Points on a hilly landscape, in no order, each with its height.
A ball rolls from a point to whichever of its 2 nearest points has the largest drop for the distance, and stops where none of them is lower. Distance is the straight distance between rows; heights are no part of it.
z_620: [ 94 138 120 141 182 153 148 110 180 138  74  95 169 106 181 145 108  98
 125 109 124]  (h 81.5)
z_893: [ 91 108 171  95  89  83 117 155 154 141  84 146 160 129 111 125  99 130
 178 101 148]  (h 16.9)
z_907: [116 166 133  59 133  96 143 145 169 114 134 174  73  98 192 154 122 148
 153 158 131]  (h 49.6)
z_322: [159 143 163 154 114 140 110  62 112 181 167 127  98 123 165 121 160 145
 120 119  98]  (h 35.7)
z_346: [142 114 147 166 139 138  97 107  90 156  41 121 138 112 150 143 120  81
  95  89 113]  (h 13.5)
z_673: [ 80 139 119 172 118 124 112  25 139 151 152 101 139  87 129 128 113 124
 138 141 120]  (h 21.8)
z_937: [ 93 112  92 108 139 106  90 160 147 168 182  94 162 124 101 124 100 103
 105 119 142]  (h 46.3)
z_314: [176 119 120 136 162 121  99 197 122 159  58 107 144 137 149 106 134 132
 130  65 137]  (h 21.6)
z_544: [146 157 136 136 157 143 140 155 115 121  55 125 138 156 149 129 114 123
 142 114 119]  (h 27.2)
z_432: [111 155 125  69 131 109 131 121 179  90 146 134  91  68 180 154 124 172
 121 193 113]  (h 50.9)
z_977: [145 169 125  73 144 100 142 152 154 154 162 151  82 109 188 122 134 142
 141 133 129]  (h 48.6)
z_149: [110 145 152  97  71  98  90 107 106 104 159 141  94 115 114 146 106 179
 126 182 114]  (h 12.4)
z_715: [144 121 113  99 106 115 113 156 179 133 159 110 156  92 125 100 147 108
  94  84 137]  (h 47.6)
z_255: [ 94 108 118  93 119 135 102 157 162  94 138 149 132  92 136 157 114 138
  75 169 128]  (h 54.9)
z_862: [ 88 192  94 157 126 162 144  74 120  83 169 104  89 115  69 113 133 132
 122 148  86]  (h 57.8)
z_684: [103 148 122 123  77  70  92 105  96 136 185 107 111 150  63 143  99  91
 123 125 118]  (h 22.0)
z_28: [120 164 131  61 110 123 158 138 171  85 150 123 121  73 135  69 163 181
 168 118 126]  (h 50.7)
z_504: [106 127  99 179 114 140 117 111 108  96 150 126 130 142  55 116 130  89
 110 114 127]  (h 15.7)
z_256: [155 118 148 106 105  99 125 109 120 193 169 191 116 166 153 207 135 136
 162 113 106]  (h 62.1)
z_357: [105 143 146 170 114  95 126  28 144 150 168 117 122 118 153 145 105 129
 168 143 123]  (h 19.3)
z_814: [112 136 150 129 153 143 167 137 141 154  71 133 155 135 123 128 119 157
 213  83 127]  (h 48.5)
z_779: [169 123 135 116 109  92 165 126 152 183 162 195 129 175 153 184 144  94
 144 111 121]  (h 60.6)
z_767: [170 160 111  41 116  80 139 159 112  99 109 111 100 102 134 102 153  94
 102 170  99]  (h 33.8)
z_373: [121 123 132 129 151 133 136 172 159 101  37 138 146 139 141 140 156 139
 181  64 152]  (h 73.1)
z_68: [153 143 109 123 157 154 194 159 140  55 141 100 133 172 113 104 175 107
 161 157 177]  (h 43.2)
z_263: [116 122 176 177  81 144 137  75 123 105  85 160 133 126  96 100 153 157
 182 105 127]  (h 23.5)
z_185: [146 120 119 181 163 158 140 131 171  84  49  97 154 132 159 137 168 146
 128  79 132]  (h 36.4)
z_132: [ 84 162 103 105 134 163 124 131 132  73 144 105 114  95  92 140 117 172
  99 162  90]  (h 56.3)
z_251: [101 143 122  84 126 114 125 177 125 138 177 137 119 150 120  96  89 178
 163 183 153]  (h 7.8)
z_863: [133 118  94 105 102  89 166 108 123  70 178 141  89 132  78 147 145  89
  94 194 108]  (h 66.4)
z_652: [152 166  77 107 148 140 160 150 132  61 120  80 130 126 108 111 145  81
  93 150 109]  (h 73.6)
z_453: [126 142 137 149 158 170 141  97 135 120 122 168  98 113 192 167 128 141
  70 179  93]  (h 32.2)
z_704: [ 90 104  99 167 155 158 106 106 100 139 132 105 155 108  95 111 100 139
 118 138 133]  (h 36.2)
z_375: [147 159 106  99 120 132  81 147  55 150 171  78  96 150  91 115 118 100
  71 128  96]  (h 32.5)
z_331: [117 117 162 186 109 162 137  83 139  83  82 120 155 117 109 113 162 174
 167  91 127]  (h 26.0)
z_494: [161 182 107 117 158 119 185 121 175 188 177 157 124 146 180 136 147 122
 172  94 113]  (h 56.6)
z_52: [150 205 146 155 123 126 137  80  68 142 103 129  88 165 155 111 111 101
 136 165 106]  (h 65.1)
z_718: [120 153 119 177 128 150 143 101  89  67  88  89 149 175  87 103 134 103
 167 123 151]  (h 71.3)
z_866: [139 117 111 171 155 161 130 141 139  67  63  99 143 154 141 135 155 147
 127 116 151]  (h 41.9)
z_224: [123 155 119 137 160 129 188 103 190 172 144 146 155 149 168 143 138 113
 181  93 124]  (h 54.3)
z_726: [159 189 131  82 136 144 112 187 106 115  94 102 114 112 142  81 116 171
 123 143 107]  (h 29.5)
z_756: [133 164 134 142 173 139 137 101 110 184  99 109 127 139 185 155 106 100
 112 132  95]  (h 79.5)
z_170: [170 131 165 151  66 148  94 117  85 122 121 192  83 122 105  92 169 141
 113 146 121]  (h 42.0)
z_856: [158 131 146 164 134 152 139 128 176 100  70 113 162 111 146 119 161 150
 129  69 109]  (h 31.4)
z_326: [ 82 135 125 118 144 100 146 110 155 161 181 111 133 146 145 127  80 162
 197 176 156]  (h 12.3)
z_388: [167 151 111  90 112 112 105 160  93 147 186  73 105 134  69 108 139 104
  83 101  87]  (h 30.8)
z_988: [114 126 129 144 175 138 138 119 139 170  87 111 155 119 174 152  95  99
 115 120 121]  (h 80.6)
z_356: [117  78 148 110 117  97 103 122 140 210 149  90 170 111 121 117 109 118
 135  85 149]  (h 30.1)
z_882: [ 70 101 159 107 105  89 128 119 122 146  93 125 151 122 107 144  66 124
 165 142 154]  (h 18.3)
z_458: [137 113 141  99 119  80 120 165 129 187 143 133 141 171 144 125 101  72
 132 119 162]  (h 44.8)
z_246: [133 159 151 116 115 131 107 115 127 153 154  92 137 104 138 102 122 184
 125 131  95]  (h 77.9)
z_565: [ 94 132 169 153 125 140 179  86 129 127 121 134 145 164 115 116 120 152
 204 131 136]  (h 74.3)
z_763: [153 110  57  97 162 131 138 193 142  73 124 133 121 105 131 110 163  82
  72 145 152]  (h 25.0)
z_412: [ 92 147  98  83 121 117 123 192 116  93 147 121 127 162  73 113  93 119
 138 157 151]  (h 37.8)
z_665: [143 100 144 164 143 144 167 128 128 153  71 151 157 142 101 138 141 169
 205  69 126]  (h 46.4)
z_198: [143 165 113 160 121 132 147 109  90  85 102 101 139 176 106 103 113  72
 119 138 133]  (h 69.3)
z_206: [107  93 160 153  94 113 111 101  94 162 134 159 133 130 105 116 109 131
 142 136 144]  (h 33.1)
z_714: [ 89 147  74 147 168 160 132 154  93  70 137  94 118 168  74 132 101 106
 114 155 126]  (h 39.3)
z_89: [214 109 138 153 133 138 191 149 111 112 134 178 106 166 128 112 173 123
 109 141 119]  (h 51.3)
z_250: [133 178  87  76 134 130 157 155 147 103 171  87 113  93  89  86 146 153
 129 137  96]  (h 52.8)
z_925: [ 92 152 154 109  90 119 148  81 170  70 147 133 116 107 139 153 122 177
 150 176 114]  (h 54.0)
z_385: [139 155 135  77 113 124  94 169 133 157 162 102 134 102 128  84 119 182
 134 123 121]  (h 78.6)
z_916: [138 159 127 138  72  99 118  92 107 126 169  98 129 135  75 111 134 100
 112 106 104]  (h 24.0)
z_945: [ 69  40 145 161 125 136 131 105 131 139 117 164 152 103 101 145  92 136
 141 136 171]  (h 70.1)
z_823: [155 138 160 121  78  93 116 140 138 145 123  87 171 133  98  84 131 123
 139  70 123]  (h 25.9)
z_599: [124 117 136 160 165 170 135 140 101 127  71 188 116 145 152 169 116 139
 118 145 111]  (h 13.9)
z_616: [ 80 100  87 127 154 132  94 136 142 160 209 104 141 117 107 152 103 114
  72 143 126]  (h 46.8)
z_284: [101 107  77 134 176 177 127 172 175  56 129 112 144 117 137 130 161 155
 120 138 171]  (h 45.9)
z_608: [137 119  97 139 126 140 107 126 147 110 149  90 151  97 105 145 146  77
  39  92  95]  (h 49.3)
z_901: [154  82  78 149 151 154 120 178 159  98 151 116 150 121 105 115 157 148
  84 111 146]  (h 44.2)
z_34: [115 140 142  93 132 146 157 167 166  83 130 148 127 111 140  83 168 174
 177  98 161]  (h 49.1)
z_876: [149 178  78  92 155 133 139 152 139 110 142  82 124 114 148 107 124  82
  76 150 118]  (h 74.8)
z_884: [164 121 115 124  78  87 153  80 103  91 179 155  88 125 100 130 163  89
  92 191 117]  (h 65.6)
z_307: [134 131 182 137  46  96 127  73 137 122 161 156 116 113 110 114 149 169
 146 128 109]  (h 17.6)
z_622: [115 117 167 163 119 130 165  79 111 182 124 144 140 129 106 105 110 167
 198 115 132]  (h 75.5)
z_596: [141 135 119 125 178 168 154 147 157 135 117 181 119 120 188 176 139 130
  87 148  98]  (h 37.5)
z_348: [135 152  91 138 152 162  75 142  65 139 141  81 111 130 104 119 117  97
  52 126  97]  (h 34.8)
z_635: [ 83  96 106 103 122 125  62 120 126 152 182 110 125 110 118 180 113 100
  52 137 118]  (h 47.4)
z_5: [150 127 126 106 131 112 158 190 150  87  88 183 118 138 146 105 174 118
 166  43 171]  (h 37.9)
z_839: [ 95 122 114 118 137 112 119 125 118 173 206 113 123 145 118 115  76 178
 161 187 146]  (h 9.6)
z_827: [114 111 123 163 196 165 191 111 114 170  92 117 149 130 133 141  94 129
 177 121 145]  (h 29.4)
z_509: [178 103 116 212 133 151  95 121  78 144  96 126 119 142 100  79 161 156
 127 103 146]  (h 41.8)
z_913: [103 156 159 104 114 112 120  95 170 110 123 136 107  95 181 171 109 176
 136 165  99]  (h 52.3)
z_273: [160 127 114 130 100 124  77 175  85 100 120  96 113 117  54 121 142 118
  68  83  93]  (h 48.9)
z_318: [ 88 120 106 139 147 100 150 102 133 152 147  99 157 156 137 135  71  77
 138 159 155]  (h 36.3)
z_383: [138 103 173 149  99 143  96  70  95 213 109 169 103 111 127 134 154 112
 149  98 122]  (h 66.9)
z_237: [116 134  84 121 138 139 151 174 113  75 154 118 126 174  78 117 114 101
 118 168 148]  (h 38.6)
z_753: [ 98 147 109 115 119 133 108 184 112  53  88  86 137 152  55 127 125 136
 157 110 140]  (h 18.0)
z_181: [174 123 130 172  83 155  98 121  89  89 116 163 105 114  83  91 172 144
 104 134 123]  (h 44.7)
z_785: [145  96 100 169 155 159 141 150 139 113 156 127 150 149 126 111 132 133
 100 148 144]  (h 41.2)
z_286: [ 91 165 154 108 140 132 166 129 169 133  95 144 139 137 155 139 118 149
 192 117 123]  (h 50.4)
z_610: [138 104 145 132 169 168 118 170 115 193 108 164 136 116 144 137 122 195
 144 115 107]  (h 25.8)
z_605: [123 136 180 156 114 133 136  73 122 186 134 141 129 107 129 113 129 188
 172 101 101]  (h 76.4)
z_648: [148 103 118  86 123 117  79 124 122 160 187  91 101 141 179 160 123  86
  63 148 124]  (h 77.5)
z_353: [152  93 162 101 110  97 106 189 113 167 115 160 134 167 135 136 116  92
 111 116 144]  (h 43.4)
z_897: [131 135 154 152 117 130  89  71  89 174  86 111 120 120 159 136 121  69
  95 114 115]  (h 18.1)
z_707: [154 176 104  66 123 106 100 132 103 131 201  69  79 105 122 129 124 162
 114 166  83]  (h 54.2)
z_219: [144 171 150 158 152 146 148 117 118 121  27 107 152 138 151 133 121 120
 156  85  96]  (h 31.2)
z_368: [124 117 144 190 144 170 121  64 128 160 129 128 145  95 149 112 142 136
 107 118 112]  (h 29.1)
z_394: [114 118  89 150 176 168 134 164 155  56  87  93 141 147 137 137 173 157
 132 134 179]  (h 46.7)
z_95: [150 188  90  72 121  88 140 130 130 111 185  74  94 100 103 115 135 138
 131 158  84]  (h 53.5)
z_628: [134 125 191 154  71 131 149  98 133 105 114 177 128 133 106 114 147 171
 158 114 111]  (h 21.3)
z_523: [125 131 101 168 109 110 124  54 139 133 223 128 114 129 125 143 136  89
  99 157 134]  (h 59.5)
z_433: [ 79 137 129 122 163 138 184 112 184 153 123 162 144 141 162 167 115 129
 191 125 136]  (h 52.1)
z_218: [150 140 136  92 144 114 123 147 154 183 181 128 106 128 181 123 130 143
 132 135 130]  (h 47.5)
z_936: [116 172 107 113 158 143 135 152 168 112 107 100 146 101 177  82 135 117
 134  89 142]  (h 83.1)
z_371: [101  76 126 152 172 159 140 139 102 141  46 184 133 125 129 193  96 139
 150 129 141]  (h 18.2)
z_503: [ 92 100 105 187 114 142 117  90 130  93 123 120 160 126  69 125 132  95
 121 105 140]  (h 17.9)
z_768: [126 159 123 109 126 136 110 176 120  72  65  81 144 143 101  93 128 147
 166 110 142]  (h 20.5)
z_50: [140 123 158 128 102  88 115 102 143 192 139  78 173 125 129 108 121 110
 138  73 124]  (h 28.4)
z_41: [ 91 125 153 119  99  71 133 100 117 156 120 104 149 147 107 125  72 105
 177 134 148]  (h 19.4)
z_323: [111  70 124 151 155 131 129 153 166 119  45 119 163 126 126 146 146 153
 168  71 171]  (h 72.0)
z_737: [151 178 143 149 124 118 166 112 104 111 102 121 124 185 141 117 107  82
 129 149 125]  (h 67.4)
z_578: [168 156 142 129  55  72 146  78 108  99 167 135  91 147 104 124 141  94
 129 161 123]  (h 63.8)
z_467: [104  98 111 168 196 155 171 137 134 128  93 107 162 164 134 132 111 105
 165 130 178]  (h 24.6)
z_84: [161 130 102 124 137 141 190 147 123  69 155 119 125 165 105  98 155 116
 127 171 145]  (h 40.6)
z_108: [100 125 111  60 116 117  74 189 146 152 172 132 129  83 130 101 121 163
 106 119 146]  (h 78.9)
z_580: [142  89 123 126 121 138  98 173 167 110 128 132 155  95 122 121 144 150
  92 106 134]  (h 46.2)
z_48: [173 164 141 120 152 137 134 125 108 167 136 113 107 146 183 137 127 114
  94 143  98]  (h 77.6)
z_111: [144 140 149 164 146 143 117  51 102 216 177 102 110 124 167 110 138 151
 145 121 109]  (h 40.1)
z_973: [165 170 107 136 111 135 155 126  97  58 102  90 127 142  97 104 140  89
  99 132 108]  (h 71.6)
z_274: [126 165 141 102 140 139 123 181 127  84  49 117 130 141 143 111 112 134
 149 122 136]  (h 23.4)
z_841: [149 116  89  82 158 117 179 158 155  67 115 149 115 104 155  99 180  72
 105 161 139]  (h 21.4)
z_894: [138 118 142 143 163 156 107 138  88 164  43 161 130 123 153 174 114 119
 106 107  97]  (h 7.7)
z_400: [164 125 120 151 173 170 148 168 140 128 131 136 128 141 156 109 142 156
 113 139 128]  (h 44.5)
z_687: [181 152 148 146  82  73 116  62 102 131 204 117  79 152 144 134 133  98
 144 154 127]  (h 61.5)
z_576: [143 185 130  93 110 133 106 158  72 105 121  99 110 131  98 103 102 159
 114 162  98]  (h 31.9)
z_222: [155 170 134  58 114 100 152 170 132  88  90 134  99 105 148  87 147 113
 137 136 126]  (h 29.7)
z_268: [133 129 145 146 162 136 101  60 116 203 182 128  89 122 190 171 122 161
 158 139  97]  (h 43.8)
z_63: [139 115 122 150 104 149 109 102 119 118 169 137 125 101 118 125 152 127
  63 144 110]  (h 23.9)
z_275: [111 134 113 119 163 136 177 158 177 104 127 162 137 145 172 108 150  87
 154  92 184]  (h 13.8)
z_519: [164 122 102 102 115 119 116 141 163 122 149  88 147  91 125 129 163  77
  52  99 107]  (h 49.8)
z_99: [113 149  94 166 105 119 121  57 144 127 225 121  93 108  85 138 149  99
  96 131 103]  (h 59.0)
z_204: [117 102 179 126  95 121  78  59  92 215 123 160  83 106 144 157 134 135
 163 116 119]  (h 67.6)
z_265: [120 130  71 163 166 165 109 142 150  94 128  71 160 106 111 131 135 110
  71  99 108]  (h 46.0)
z_305: [111 135 133 123  86  59 112  97 112 160 160  86 148 155  99 126  84  94
 155 126 144]  (h 20.7)
z_541: [131 123  94  88 110  93 131 153 150 123 198 125 122 125 109 132 128 107
  92 155 137]  (h 67.0)
z_475: [118 166 106  69 122 139 174 143 153  68 161  99 122 102  87  91 168 165
 164 149 118]  (h 51.9)
z_836: [121 161 176 134 107 120 111  72 110 166 112 108 129 102 140 113 108 175
 155 117  94]  (h 77.1)
z_896: [152 123 146 128 132 147 134  94  93 227 125 165 142 128 134 168 138 152
 167  88  90]  (h 64.9)
z_159: [116 147 124 131 124 144  89 157  72 108 103 103 135 134  88  98  95 164
 132 139 114]  (h 33.5)
z_79: [161 154 120 172 145 154 113  96  76 157 130 100 133 144 142  92 131  89
  88 129 120]  (h 28.6)
z_993: [151 104 142 128 144 118 110 181 127 172  62 134 152 126 126 122 122 137
 157  69 133]  (h 17.8)
z_911: [105 131 173 125  56  88  75  72 116 140 166 140 107 103 108 136 123 172
 152 144 118]  (h 14.8)
z_944: [ 81 107 137 176 132 149 124  40 126 166 109 124 136  61 137 132 110 122
 131 132 136]  (h 24.1)
z_618: [120 132 168 160 113 145 137  96 163  99  70 108 169 110 130 123 141 161
 158  75 108]  (h 28.3)
z_917: [ 72 148 130 130 139 137 167  98 177  77 113 101 162 146 152 150 120  85
 145 144 152]  (h 40.4)
z_421: [109 158 106  57 109 110 110 197 109  81 121 128 107 136  95 123  96 122
 113 171 130]  (h 37.3)
z_441: [ 62 147 118 111 143 156 136 121 173  69 113 102 157 117 140 143 114 127
 129 151 136]  (h 42.5)
z_306: [107 188  94 161 106 140 125  51 125 106 186 112  93 108 102 122 137 125
 115 154  94]  (h 58.3)
z_642: [151  99 149 193 125 165  90 104  87 178 110 154 117 107 107  86 152 150
 140 117 134]  (h 37.4)
z_682: [111 103 105 105 135  88 107 160 131 190 172  98 156 148 127 113  92  75
 117 125 170]  (h 45.7)
z_801: [103  82 136 131 176 159 137 134  91 190  76 170 128  97 131 191  85 148
 144 133 129]  (h 20.3)
z_789: [133 139  81 155 176 172 112 142 128 106 117  80 154 116 151 123 119 109
  65 138 117]  (h 42.4)
z_619: [ 96  36 120 172 142 142 124 130 127 131  98 125 164 108  89 133 109 170
 150 115 176]  (h 70.6)
z_909: [131  81 166 158  83 114 132 121 118 136 151 185 131 156 102 117 128 132
 126 138 147]  (h 34.7)
z_981: [124 130  85  74 108  82 150 139 145  83 173 126 102 120  96 151 131  89
  93 184 114]  (h 66.7)
z_796: [149 135 139 111 161 119 110 114 146 184 186 130  87 129 202 179 119 157
 144 154 106]  (h 45.8)
z_261: [178 105 117 185 132 135 102 159  87 127  84 104 132 160 103  89 148 178
 131  98 140]  (h 38.7)
z_769: [ 97  79 132 167  95 112  92 101 118 107  80 128 171 110  82 141 112  85
 110  95 146]  (h 19.8)
z_30: [157 122 109 158  93 137  78 140  86  97 133 129 109 112  53 106 161 125
  80  94 104]  (h 47.3)
z_666: [158 172 109  95 148 131 117 132 126 141 141  85 117 119 181 129 115  98
  72 157 109]  (h 75.8)
z_840: [111 108 157 132 102 118 100 130 123 116  87 149 141 130 135 151 104 113
  98 133 127]  (h 22.7)
z_35: [113 102 157 149  89 104 123 115 149  93  69 111 179 131  98 127 120  97
 139  81 139]  (h 21.1)
z_45: [133 148 112 120 190 167 146 166 157 142 117 150 124 120 186 126 127 138
 111 136 124]  (h 40.9)
z_593: [144 111 143 144  88 112 124 131 160  97 107 103 181 123 105 115 144 113
 128  75 131]  (h 23.0)
z_997: [150 163  98 164 154 170 100 112  83 129 120  89 131 123 140 106 125 106
  66 136 101]  (h 36.0)
z_677: [108  83 140 112  98  72  80  93 130 172 163 106 138 139 144 171 104  70
 106 122 147]  (h 78.8)
z_743: [140 141 111  70 147 108 188 155 161 105 118 206  90 110 178 134 166  99
 133 131 138]  (h 14.2)
z_155: [121  71 156 113 149 144 105 158 102 201  94 174 133 114 136 177 104 152
 132 113 119]  (h 22.6)
z_921: [114  82 147 154 108 133 143 135 133  91 133 169 145 163 106 128 124 128
 135 149 158]  (h 36.6)
z_745: [160 176 147 157 101  96 124  63  91 154 159 142  75 166 154 127 125  92
 146 160 126]  (h 63.2)
z_138: [158 118 151 145 107 132 131  84 132 143 182 146 108 116 155 134 155 144
  90 152 111]  (h 29.9)
z_381: [118  90  74 149 159 172 130 158 178  63 149 110 151 114 101 136 164 151
  99 118 142]  (h 46.1)
z_641: [ 98 152 112  34 111  89  82 181 134 124 169 139  93  78 140 108 110 162
 123 140 142]  (h 79.0)
z_571: [ 97 167 101 149 130 177 130 111 111  63 140 104 110 117  64 115 138 153
 118 133  91]  (h 57.1)
z_892: [103  66 130 153 141 140 135 168 123 103 110 162 145 173 106 130 115 153
 157 156 182]  (h 38.5)
z_447: [169 118 178 138  77 120 139 118 102 134 143 208  89 152 120 129 149 142
 123 143 117]  (h 38.2)
z_819: [ 98 174 159 110 108 112 169  86 186  98 132 116 129 131 157 141 124 157
 188 141 124]  (h 52.7)
z_773: [ 86 125 152 165 137 151 161  93 108  94 102 107 158 162  98 114 123 138
 194 137 157]  (h 73.0)
z_102: [103 166 110 120 159 128 126 125 184 147 108  83 165  89 186 107 118  97
 123  88 134]  (h 82.4)
z_22: [110 131 152 130 105 124 104 101 120 120 110 147 116 121 159 160 107 120
  85 160 113]  (h 25.1)
z_736: [176 150 136 102  63  86 115 130 104 135 175  87 132 139  74 105 147 102
 103  95 104]  (h 27.4)
z_452: [ 90 135 142 148 108  93 145  67 150 134 175 118 135 142 132 134  95 154
 186 159 139]  (h 16.0)
z_676: [127  85 144 102  97 134  92 154 131  96 128 165 119  94 129 164 133 141
  49 166 119]  (h 53.9)
z_109: [189 146 134 136 157 159 182 157 122 142 143 160 107 155 150 115 148 147
 120 146 106]  (h 49.0)
z_259: [108 125 109  98 154 129 192 158 172  86 133 200 116 129 177 130 157  87
 138 105 181]  (h 10.4)
z_573: [149 130 156 117 132 117 125 107 100 221 146 149 116 149 152 166 119 147
 159 106  94]  (h 63.5)
z_948: [136 129 127 125 158 160 167 175 149  82 136 128 134 160 127  87 162 159
 179 136 174]  (h 46.5)
z_688: [ 72  77 153 138 133 116 133  99 149 163 133 167 140 113 142 172  93 146
 133 155 142]  (h 69.4)
z_975: [ 95 119 124  94 136 119 111 149 180 132 155 152 124 105 179 153 112 133
  99 161 144]  (h 55.7)
z_451: [167 111  93 156 146 118 117 181 149 120  72  91 155 151 134  95 153 129
 131  69 167]  (h 28.2)
z_396: [146  86 137 162 147 140 154 167 116 151  97 170 145 169 104 128 132 166
 187  98 143]  (h 43.7)
z_377: [133 131 100  67 165 102 196 140 148  76 115 181  94 104 180  98 181  87
 123 156 138]  (h 17.7)
z_289: [ 92 144 110  82 128 147 103 147 140  77 128 126 114  79 130 157 112 156
  68 187  99]  (h 55.6)
z_293: [108  85 177 121 109 111  77  72 115 189 151 157  94 116 163 182 122 149
 140 127 117]  (h 68.1)
z_446: [ 98  88 162 122 132 103 110  93 144 192 151 166 115 114 168 200 102 154
 144 139 119]  (h 68.7)
z_382: [117 153 143 140 125 142 103  82 106 118 117 161  85 115 182 163 121 115
  78 183 104]  (h 27.8)
z_517: [132  71 154 105 123  89  86 103 125 193 171 129 103 163 180 191 112  89
 123 124 138]  (h 78.4)
z_627: [102 103 133 168 168 142 184  76 121 190 123 113 148 114 133 133  89 117
 162 125 153]  (h 32.6)
z_324: [103 110 102 151 195 158 160 152 174 107 111 117 161 150 157 121 138  99
 154 114 184]  (h 19.7)
z_683: [159 105 151  81 107  97 123 197 148 157 128 189 119 140 145 133 139 104
 116  97 148]  (h 41.7)
z_303: [137 150 115  58 104  95 124 178 112  89 109 130 109 129 124 129 107  92
  92 174 132]  (h 36.5)
z_280: [ 98  78 150 154  99 120  83 116 107 118  75 166 144 119 117 156 105  89
  96 133 146]  (h 21.2)
z_806: [119  95 156 117 111 107 100 127 103 184 144 121 148 134 121 122 104 136
 129 126 135]  (h 31.6)
z_321: [143  77 138 112 108 116  73  86 114 170 199 108  88 152 180 164 134  99
  94 128 128]  (h 78.0)
z_409: [133 107 151 168 146 171  91  96 102 175 113 126 135  91 145 114 137 164
 104 114 107]  (h 33.6)
z_191: [113 131 155  90 104 112 115 159 110 130 158 155 109 139 123 124  96 189
 140 190 134]  (h 9.5)
z_818: [152 100 135 156 162 172  97 171 101 147 106 134 128 124 135 106 131 218
 122 125 118]  (h 29.8)
z_512: [140 197 129  66 142 136 145 183 120  79  68 120 101 112 158  78 133 136
 146 120 131]  (h 26.6)
z_798: [122  49 123 163 145 118 130 147 135 139  62 106 160 122 105 132 122 147
 150  85 172]  (h 71.4)
z_214: [153  91 130  69  89 116  91 161 112 102 136 139 109  88 103 149 156 119
  48 147  98]  (h 52.4)
z_626: [ 64 124 105 116 166 178 132 151 186  70 134 121 154 104 141 130 146 150
 141 139 164]  (h 44.4)
z_960: [163 128 158 107 109 124 164 183 143 114 107 178 122 162 117 115 147 152
 175 111 133]  (h 28.8)
z_463: [130 135 107  92 153 122  95 142 131 149 156 104 115 132 190 160 107  76
  60 170 133]  (h 76.8)
z_550: [171 117 103 152 147 159 101 184 107 117 109 102 133 137 105  85 148 215
 124 117 132]  (h 33.7)
z_790: [142 140 113 149 106  87 108  62 117 118 212 114  94 141 140 159 117  81
 115 171 129]  (h 60.1)
z_194: [173 117 125  76  83 104  85 185  99  95 112 111 120 108  83 130 141 106
  64 118 101]  (h 50.8)
z_780: [ 99 144 126 143 151 117 173  98 154 121 116 124 141 172 168 157  96  66
 134 159 144]  (h 38.0)
z_72: [ 97  93 123 153 149 105 169  78 128 185 140  91 164 128 129 131  77  84
 144 129 167]  (h 34.9)
z_379: [129 143  94 181 117 146 148 107 114  89 172 115 112 141  45 105 153  92
 101 105 106]  (h 12.9)
z_292: [124  57 129 171 153 136 153 161 108 130  69 178 130 178 102 164 130 161
 179 115 171]  (h 41.0)
z_733: [180 131 143 112 120 120 168 193 145  87  78 164 116 168 121 107 177 140
 181  84 160]  (h 33.9)
z_418: [124  90 102 175 160 154 116 124 113 141 146 116 160 134 118 111 114 121
 102 136 144]  (h 38.4)
z_558: [101 120 127 127  81 112 101 163 109  67 105 121 136 142  34 134 118 133
 129 103 123]  (h 15.8)
z_614: [110  85 155 114 125 100 128 168 142 155  50 151 159 126 117 150 103 117
 174  76 149]  (h 15.6)
z_639: [209 115 107 124 145 134 194 165 114  77 142 132 117 155 111  78 181 120
 119 162 131]  (h 44.3)
z_879: [142 135 178 118  97 127 157 149 139 112  85 179 129 149 119 143 131 163
 166 113 111]  (h 25.2)
z_299: [ 96 125 118 126 145 146 107 150  99 130 117 107 148 130 106 108  85 161
 139 154 131]  (h 34.5)
z_837: [163 135 101 153 113 149 141 105 106  96 177 126 117 119  91 103 160 114
  81 145 106]  (h 18.8)
z_162: [144 127 141  77 106  86 139 196 141 136 111 204 115 133 148 108 146 104
 145  60 164]  (h 40.2)
z_538: [174 162 109  99 136 116 171 142 157 187 169 189 130 154 163 157 153 122
 166 106 116]  (h 58.5)
z_361: [141 119 152 150 117 149 133  70  92 213  96 172 135 102 118 165 141 133
 164  72  96]  (h 66.0)

Where does a ball stop that starts at each point below?
z_261 => z_894
z_626 => z_259
z_95 => z_84
z_642 => z_251
z_432 => z_379
z_676 => z_769
z_688 => z_769
z_573 => z_769
z_909 => z_769
z_375 => z_614
